Each row is a point on a landscape with many peaks, with its height.
From any point a climber steps to the highest of the 5 points nearest to it. It stops when none of these is higher. Distance is the straight distance between rows; heights are no part of it.
J781: [  2  -5 -15 -15  -2   5   8 -17  20]  (h 525)
J852: [-10 -18 -16 -19   5  -1  11 -17   9]  (h 851)
J841: [13  4 -8 -9 -2  1  2 -5  9]  (h 423)
J829: [ -9   0  27  21  -6  -4 -16  14 -16]  (h 523)
J140: [ -7 -13 -22  -7  11   0  10   3  -8]  (h 283)
J966: [ 11   0  -9 -11  -2  15   5  -7  20]  (h 662)
J520: [  3   4 -17  -4  -3  -8   1  -5  -2]  (h 468)
J907: [  4  -4 -14  -6   8   3   7   4   0]  (h 325)
J406: [ 12  15   8   2 -11 -10  -9  -7   1]  (h 768)
J286: [  6   5   8  12  -8  -4 -12   8 -10]  (h 257)
J774: [-11 -10 -15 -17  -3  -3  14 -30  18]  (h 522)
J292: [ -8  -6 -19 -14   1  -8   7 -19   3]  (h 556)
J138: [  8   9  19   5  -5  -6 -14   0   1]  (h 414)
J592: [15  4 16 -4  4 13 -1  5 14]  (h 673)
J429: [ 8 -3 -9 -6  8  7  5  4  5]  (h 777)
J757: [ -3 -18 -16 -15  10  11  12  -6  12]  (h 755)
J94: [-19  -8 -10 -15  -7  -8  18 -39  18]  (h 496)
J246: [ 12   8  -6  -8  -6  -1   2 -11  14]  (h 365)
J914: [-10   5  25  19  10   8  -2  21 -15]  (h 720)
J546: [-16 -10 -15 -18  -2 -16  14 -29   5]  (h 535)
J856: [  0  -9 -17  -6  15   6  10   8  -4]  (h 327)
J979: [ -8  -2 -21 -10  -3 -15   5 -16  -5]  (h 524)
J664: [-6  2 37  6 13  4 -9 11  5]  (h 712)
J644: [ 7 -4 -9 -5 12 11  8  9  4]  (h 518)
J426: [-17  -3  25  27  -7   0 -10  21 -20]  (h 631)
J214: [15  1  5 -7 -2 18  0  0 21]  (h 732)
J391: [  0   0 -16   7  -8  -8  -3   3 -16]  (h 731)
J754: [-10 -11 -25  -4  -4 -13   4  -6 -15]  (h 495)
J988: [-12   4  33  15  13   7  -9  18  -7]  (h 737)
J291: [ -2   0   6  20  -8   1  -6  19 -20]  (h 21)
J458: [ -6   1  24  17   3   2  -8  17 -13]  (h 679)
J64: [  5   2 -16  -8   0  -3   4  -6   5]  (h 356)
J771: [ 12  14  -9  -5  -8  -8   0 -14   9]  (h 417)
J588: [11  6  7  1  1  3 -3  6  1]  (h 407)
J258: [-20  -7  26  30 -15  -2 -14  18 -19]  (h 572)
J161: [  0  -2 -14   7   0  -2   2  14 -18]  (h 147)
J100: [-26  -2  30  24   1   6  -8  21 -19]  (h 695)
J169: [  8  10  -7   4 -12 -10  -7  -1  -8]  (h 559)
J806: [  7   8 -15  -6  -6  -7   3 -14   9]  (h 461)
J543: [11 11  7  5 -7 -9 -9  2 -5]  (h 498)
J981: [ -2   4  27  10   4   0 -13  11  -4]  (h 625)
J200: [  5   0 -12   2   5   1   2  10 -10]  (h 57)
J985: [11  7 -3 -4 -4 -4 -3 -1  0]  (h 372)
J47: [  3 -10 -16 -18   4  18   8 -10  20]  (h 569)
J606: [ -3   5 -17 -10  -7 -12   6 -24  10]  (h 508)
J997: [ 5  4 21  6  8  9 -3 14  0]  (h 650)
J901: [  4   4   9   9  12  10   3  20 -10]  (h 634)
J235: [  8   7  27   0   1   2 -12   2   8]  (h 836)

For each start below, name the point where the climber stops.
J588 | J235
J286 | J406
J985 | J406
J606 | J852

Call two points neighbours if one is among the 5 nearest of the other. Go from one point of each pair to the other, from neighbour to neighbour, staying as high as possible. Name the lowest point that can't be avoided.
J406, J391 | J169
J391, J235 | J754
J988, J235 | J664
